Each row is a point on a landscape with many peaks, with its height.
From any point a climber takes the steepest step (rise divided by distance) to one of its 3 nearest points. It stops when none of these is higher. Distance is the straight distance between rows; heights are no part of it.
q_172: [106 100 168 129 207 109 122 183  73 149 116 114  42 142 105 108 157  98
 192  96  95 167 181 128 128 140 156]  (h 58.5)
q_713: [114  90 147 129 104  94 137 138 123 168 131 109  93 127 143 124 135 133
 108 160 124 148 127  95  80 181 151]  (h 54.8)
q_566: [182 122 172 181  52  83 118  95 157 116 124 138 168 107 138 118 126 160
  82 152 111 132 121  83  62 156 125]  (h 27.3)
q_382: [ 89 148 117 112 166 149 113 171  93 164 104 142  96 149 147 113 109  93
 124 108 137 111 148 122  83 144 133]  (h 51.3)
q_36: [163 103 151 114 126  95 147 118 149 116 110 122 156  84 116 118 168 163
 145 114 122 127 123 137 104 110 154]  (h 20.7)
q_693: [108 115 120 110 184 173 131 148 121 117 118 139 106 161 136 118 123 119
 165  92 163 158 164 165 165 112 128]  (h 20.9)
q_436: [155  81 147 153  94  76 166  95 144 132 151 127 140  94  97 115 155 169
 119 148 116 139  98 101 109 137 155]  (h 25.0)
q_94: [115 222 122 118 108 194 133  96  85 127 143 145 127 128 133 159 122 117
 110 122 178 107 137 130 171 139  81]  (h 18.8)
q_949: [117  63 123 156 156  53 181 159  72 161 158  84  73 188  68 127 110 100
 130 165  53 150  72  77 116 150 126]  (h 15.3)
q_932: [152 153 107  97 108 126 108 141 128  91 102 131 187 116 143 129 132 145
 126 116 106 100 112 167 109  73 121]  (h 42.9)
q_602: [143 166 130 139  96 136 113  97 159 143 132 160 130 100 153 141 112 139
  82 153 166 123 146 107 130 185 130]  (h 39.5)
q_259: [111 179 120 131 137 137  96 137 128 164 118 140  98 156 170 108  97  95
  71 151 169 117 151  89  79 188 110]  (h 50.1)
q_876: [109 137 132 134 163 183 140 111 121 163 122 154  77 124 110 142 123 109
 126 141 164 152 165 113 173 173 146]  (h 35.7)
q_451: [174 165  98  73 100  96 101 134 161  94 117 143 170 103 121 105 128 133
 128 129 127 100 126 154 139  41 149]  (h 37.9)
q_256: [113  45 149 144 127  77 171 140  91 163 152  74  91 153  93 127 152 120
 149 155  63 147  90  82  97 163 157]  (h 20.1)
q_146: [121 107 143 143 162 159 136  83 136 151 132 145 108 104 126 142 138 148
 114 141 167 143 161 142 178 163 145]  (h 35.8)
q_423: [ 85 169  56 132 112 197 122 141 116  96 144 134 144 180 155 127  74  97
 127 116 161 113 119 118 166  97  85]  (h 18.4)
q_560: [141 148 152 188  73 105 115 136 164 188 147 124  90 135 148 117  81 120
  46 200 139 133 128  75  86 212 125]  (h 43.0)
q_946: [109 120 134 132 146 144 137 110 136 156 125 134 102 121 135 129 130 129
 135 120 147 155 150 126 149 153 158]  (h 40.7)
q_267: [167  76 137 162  61  77 185 111 138 133 162 109 133 125 101 121 140 144
  92 180  88 136  86  83  74 167 116]  (h 19.8)
q_663: [141  59 132 168  87  73 182 109 107 145 173 102 118 151  83 136 152 144
 114 173  72 130  74  67  92 157 117]  (h 18.5)
q_481: [132 214  72 124  95 174 118 118 126  78 143 144 175 130 138 131  76 112
 104 128 163  84 108 125 189 109  70]  (h 18.3)
q_518: [184 136 158 125  69  86 129  93 155 130 131 142 171  72 116 112 139 164
  94 135 133 109 121  97 102 131 146]  (h 29.2)
q_580: [114  51 165 164 158  91 154 123 115 140 122  83 106 121  92 143 173 149
 160 115  86 156 122 123 105 150 153]  (h 26.4)
q_95: [116 116 141 119 196 128 133 174 112  96 123 107  95 160 118 137 148 124
 200  80 108 173 162 201 133 101 115]  (h 20.4)
q_724: [133 120 124  94 151 126 125 150 146  79 110 107 174 117 111 130 151 138
 171  99 102 135 111 191 131  47 122]  (h 43.4)
q_590: [126 123 125  95 114 122 120 157 135  76 130 109 175 120 120 132 159 139
 175 103  81 119 105 187 128  55 105]  (h 39.3)
q_635: [ 99 111  67 128 157 157 140 151 131  58 130 119 127 146 123 115  92 115
 159  96 112 135 117 190 186  55  90]  (h 26.7)
q_45: [142  64 147 145 121  94 164  98 120 142 141 100 115 124 104 138 162 170
 143 145  93 146 103 116  81 156 147]  (h 34.5)
q_632: [111 104 169 108 117 141 136 142 106 130 121 105 151 138 118 166 186 111
 159  97  72 117 111 132  75 141 116]  (h 8.2)
q_249: [128 154 106 115 101 139  93 149 134 122 114 129 160 141 178 131 128 120
 129 113 117 108 127 144  65 118 107]  (h 48.1)
q_783: [136 161  76 123 124 150 120 118 152  81 125 142 160 124 135 126 101 128
 115 115 156  98 114 151 204  66 118]  (h 25.2)
q_611: [131  69 167 113 171 115 144 114 124 123 119 103 126 101 111 150 164 147
 181 100 122 153 143 151 111 120 152]  (h 10.6)
q_852: [180 189 136 106  68  80 110 106 171 119 124 170 170  83 122 114 118 149
 104 136 162 106 141 119 142  85 142]  (h 31.4)
q_534: [106 104 148 110 165 141 126 160 115 130 109  92 120 155 134 130 173 120
 192  85 104 160 135 176 104 120 132]  (h 16.3)
q_910: [170 160 107 115  62  96  62 141 135  98  96 137 202 130 162 125 117 140
 112 136 113  97 100 144  71  69 101]  (h 37.8)
q_706: [134 171 132 117 124 155 123  74 154 117 116 159 147  92 125 131 125 133
 132 125 177 119 129 137 177 121 136]  (h 22.0)
q_478: [121 111 149 138 206 161 130  87 111 161 139 122  77 130 110 153 134 139
 161 121 149 172 154 153 198 151 129]  (h 32.2)
q_466: [113 177  39 126  89 155  91 138 133  36 142 137 157 122 128 108  68  99
 104 132 134  89 110 131 194  65  89]  (h 21.6)
q_538: [169 210 108 109  81 114  87 131 164 104 111 183 184 112 124 111 106 129
 101 130 150  88 130 120 155  72 110]  (h 33.0)
q_748: [103  88 149 142 168 122 137 121 107 187 118 125  69 142 113 106 139 130
 113 149 128 152 154  98 120 180 184]  (h 55.3)
q_191: [119 146 157 153 123 110 115 141 125 173 121 141  69 143 143 102 101 102
  64 184 156 123 161  72  95 197 144]  (h 42.5)
q_298: [103 112 143 108 152 137 115 161  96 139 108 107 130 144 143 146 182 116
 169  95 101 132 129 155  87 139 134]  (h 12.4)
q_83: [152 181  32 110  66 100  73 148 148  54 123 141 158 116  90  73  88 114
  94 157  98  89 111 129 190  26 120]  (h 32.4)
q_420: [117 141  71 120 136 158 115 157 147  77 132 124 162 150 151 112  98 119
 119 114 124  96 106 167 155  72  92]  (h 29.6)
q_482: [122  88 147 132 184 129 123 125 112 153 122 113  87 127 127 134 150 140
 169  99 127 184 147 156 128 145 157]  (h 6.1)
q_63: [141 105 150 141 135 119 155  72 158 139 134 135 138  82 119 140 143 162
 134 127 158 144 129 128 168 140 157]  (h 30.6)
q_474: [117 167 108 119 116 131  91 160 133 140 107 141 134 163 184 112 109 113
 116 132 148 103 130 123  43 133 109]  (h 50.8)
q_677: [159  94 157 123 145 102 150  92 148 122 120 133 150  79 101 128 147 169
 156 107 138 142 138 147 153  99 149]  (h 21.8)
q_801: [127 170 125 143 112 164 114 118 124 177 129 146 102 139 160 129 102 108
  83 160 182 117 160  89 110 203 124]  (h 40.9)
q_275: [ 90 131 115 121 186 174 127 175  91 129 108 136 104 160 138 104 130  94
 161  85 129 144 167 144 121 123 129]  (h 18.7)
q_633: [164 104 144 127 100 102 129 113 142 124 116 121 149 110 140 143 159 144
 118 140 117 134 132 119  71 157 144]  (h 28.4)
q_700: [130 186 130 142 108 137  98 115 133 161 120 151 113 133 170 112  89 122
  73 168 181 122 156 116  93 186 106]  (h 45.5)
q_800: [149 125 141 154  86  90 140 119 134 167 141 123  77 136 131 104  92 138
  66 185 128 146 116  76  99 212 144]  (h 47.1)
q_983: [132 119 135  85 155 117 127 130 150  90 110 136 166  97 102 118 138 151
 169  99 114 125 112 186 162  29 146]  (h 55.7)
q_35: [143  70 186 129 147 111 143 113 139 115 136  94 144  87  92 161 206 129
 190 110  86 132 119 137 115 130 125]  (h 16.4)
q_781: [120 102 148 133 141 116 137 135 118 185 129 133  74 132 143 115 120 129
 101 156 130 138 148  95  91 178 174]  (h 55.5)
q_236: [175 193  78  93  83  98  68 146 153  88 105 167 178 115 107  96  93 123
 102 151 127 103 121 143 172  37 126]  (h 34.6)
q_433: [140  75 146 139 121 103 166  97 134 157 142 108 101 133 137 114 129 158
 108 154 113 148 119  86 104 179 163]  (h 46.4)
q_513: [116 126 150 135 112  87 147 146 115 194 125 135  53 148 108  89  89  92
  42 188 123 131 133  45 129 191 157]  (h 32.7)
q_479: [156 139 156 153  86 120 113 112 164 156 120 139 137 117 158 117 108 146
  65 151 145 132 142  89  78 182 127]  (h 29.8)
q_219: [101 211  78 128  90 195 125 125  95  86 165 131 155 155 145 155  72 105
  95 130 161  98 115  97 178 123  25]  (h 12.6)
q_497: [104 156 107 115 142 152 109 152 109 164 127 159  92 160 164 108 110 103
 114 133 163 112 151 114  89 158 131]  (h 58.4)
q_232: [104 168  90 128 126 195 128 115 119 108 138 167 140 145 150 135  89 115
 126 128 171 111 130 152 183 111 107]  (h 15.8)
q_223: [123 164 109 110 142 153 116 116 126 136 121 156 129 137 160 124 111 115
 111 127 177 119 144 133 130 151 120]  (h 38.2)
q_434: [117 125 117 141 199 169 126 147 113 107 134 120  87 160 127 125 103 111
 187  83 140 169 166 173 170  90  93]  (h 22.5)
q_15: [149 138 136 103 136 131 129 105 152 120 137 133 145 113 148 135 131 151
 127 123 165 125 140 156 139 112 151]  (h 29.9)
q_113: [108 144  80 121 128 150 113 158 120  91 112 123 156 162 174 114 101 122
 143 100 133 110 114 170 119  97 102]  (h 32.5)
q_542: [120  50 163 146 156 106 151 128 115 141 152  77 106 135  71 161 188 124
 163 126  71 151 115  98  95 160 144]  (h 22.9)
q_137: [137 132 147 132  98 119 132 105 163 139 114 145 145 100 149 121 126 150
  99 133 151 119 139 118 102 140 145]  (h 33.5)
q_498: [171 202 132 141  87 134 117 104 161 125 134 174 150  87 143 148 120 145
  89 135 173  96 140 106 169 150 114]  (h 35.0)
q_906: [104  87 146 149 155  76 159 163  91 187 127 132  38 168  88 105  79 120
  76 177  95 143 115  44 169 165 181]  (h 24.9)
q_940: [138  96 167 113  88 112 137 109 122 129 138  90 183 104 132 166 187 134
 151 126  85 117 106 110  75 133 122]  (h 6.9)
q_850: [153 142 121  96 110 116 123 114 146 110 118 146 176  93 141 118 132 158
 123 112 133 112 114 160 126  90 135]  (h 38.1)
q_134: [125 101 179 114 152 119 140 140 142  83 123  80 168 107  96 181 201 129
 212  99  83 123 119 176 134  78  96]  (h 8.3)
q_575: [120 113 108 107 165 161 127 154 148  65 121 111 134 136 138 123 127 135
 180  90 117 139 125 220 162  65 102]  (h 32.3)
q_82: [138 234 120 134  92 177 108  99 135 115 146 161 142 124 126 166 107 134
  81 137 177  97 134 119 172 154  79]  (h 27.9)
q_407: [ 86 102 166 131 191  96 126 174  78 171 101 111  71 144 105 112 160 101
 149 117  89 133 151 100  94 168 170]  (h 61.7)
q_261: [104 167 141 135 136 165 125  97 102 180 136 158  84 112 129 155 129 122
  99 142 175 124 152 111 167 197 137]  (h 31.9)
q_825: [132 129 100 102 120 141 128 152 135  91 113 128 162 114 140 124 118 133
 152  90 120 109 111 186 145  53 124]  (h 50.2)
q_51: [114 128 139 136 116 138 133  98 158 172 137 141 102 109 140 142 111 140
  88 159 162 141 139  96 134 196 158]  (h 33.1)
q_235: [ 99 194  62 142 106 183 105 129 117  90 158 124 163 170 161 134  57 102
 101 136 156  91 114 100 171 108  79]  (h 15.9)
q_142: [173 145 155 140  76  90  96 111 136 128 118 134 197  98 159 137 141 146
 105 138 102 123 113 120  54 136 113]  (h 25.3)
q_581: [111 135  95 120 138 157 133 148 121 116 108 130 130 147 155 135 117 125
 145  99 146 118 124 157 139 112 126]  (h 38.3)
q_533: [144 125 143 115  81 120 113 144 122 121 125 114 193 117 162 168 186 117
 147 128  80  95 114 133  67 112 107]  (h 2.6)
q_779: [130  45 168 144 113  95 165 107 125 129 145  94 158 116  97 155 190 135
 171 127  87 141 106 102  91 146 140]  (h 23.9)
q_339: [137 188 114 128 101 149  90 107 150 119 121 161 167 124 162 119  96 135
 100 134 165  84 126 149 140 101 106]  (h 30.5)
q_537: [136  36 147 163 147  84 192 111 122 147 163  92  95 139  77 129 146 154
 139 154  86 158  77  90 108 146 148]  (h 25.4)
q_355: [107 129 117 126 186 177 134 106 134 111 143 149 130 135 135 150 116 120
 154  97 167 131 143 176 189  95 115]  (h 17.0)
q_200: [116  78 132 150 184 129 140 111 119 177 129 118  67 129  97 122 120 129
 133 136 128 174 122 111 162 182 183]  (h 51.6)
q_816: [107 114 150 114 187 136 119 180  89 161 103 129  65 155 127  98 146 103
 133 108 119 128 171 124  88 159 150]  (h 56.8)
q_683: [109 108 128 127 153 131 133 150 100 164 110 113  90 140 137 109 142 113
 137 125 132 144 153 136 105 159 166]  (h 49.7)
q_109: [ 96 150 105 117 156 174 118 138 113 138 129 147 111 152 163 119 108  97
 142 111 163 139 141 134 135 137 140]  (h 47.9)
q_892: [ 76 140  59 130 134 191 134 151 126  92 141 138 138 172 136 125  86  97
 125  97 142 134 132 159 178  92  88]  (h 21.4)
q_899: [168 111 159 125 104  89 155  94 164 106 134 134 148  58  85 115 139 169
 134 124 136 131 124 119 142 101 174]  (h 13.4)
q_426: [101 126  80 129 164 179 136 147 117  89 133 110 111 167 137 134  98 106
 171  93 142 146 139 177 198  71  94]  (h 24.1)
q_887: [123  85 191 117 114 124 140 120 132 114 133  92 171 103 101 181 200 130
 196 105  74 127 122 132 110 114 125]  (h 12.5)
q_210: [149 212 135 154 102 147  85 105 153 145 126 167 137 111 161 138  98 133
  90 131 184 111 151 109 131 161  95]  (h 34.8)
q_195: [124  51 123 172 123  73 199 111  95 144 206  92 116 179  46 166 153 113
 131 169  44 143  35  86 133 138  85]  (h 10.9)
q_3: [129 137  89  80 124 100 110 161 154  71 103 129 169 104 104  94 122 133
 133 115 100 102 106 194 180  23 110]  (h 63.6)
q_726: [131 118 126 117 146 144 130 133 139 116 122 141 144 109 136 134 147 135
 163  96 141 132 131 167 129  95 145]  (h 26.8)
q_842: [103  67 167 145 186  85 140 163  91 169 121  94  55 147 100 115 150 113
 151 134  68 163 143  94 131 168 174]  (h 59.0)

Where does a climber stop that starts at each point below?
q_95 -> q_825
q_235 -> q_825
q_693 -> q_825

Call two points neighbours if one is among the 3 nearest of the other. Go from one point of each pair to the other, from neighbour to neighbour, staying as high as possible. Name the lowest point that can't be avoided.
q_825 / q_781 -> q_932
q_407 / q_781 -> q_748
q_407 / q_497 -> q_382
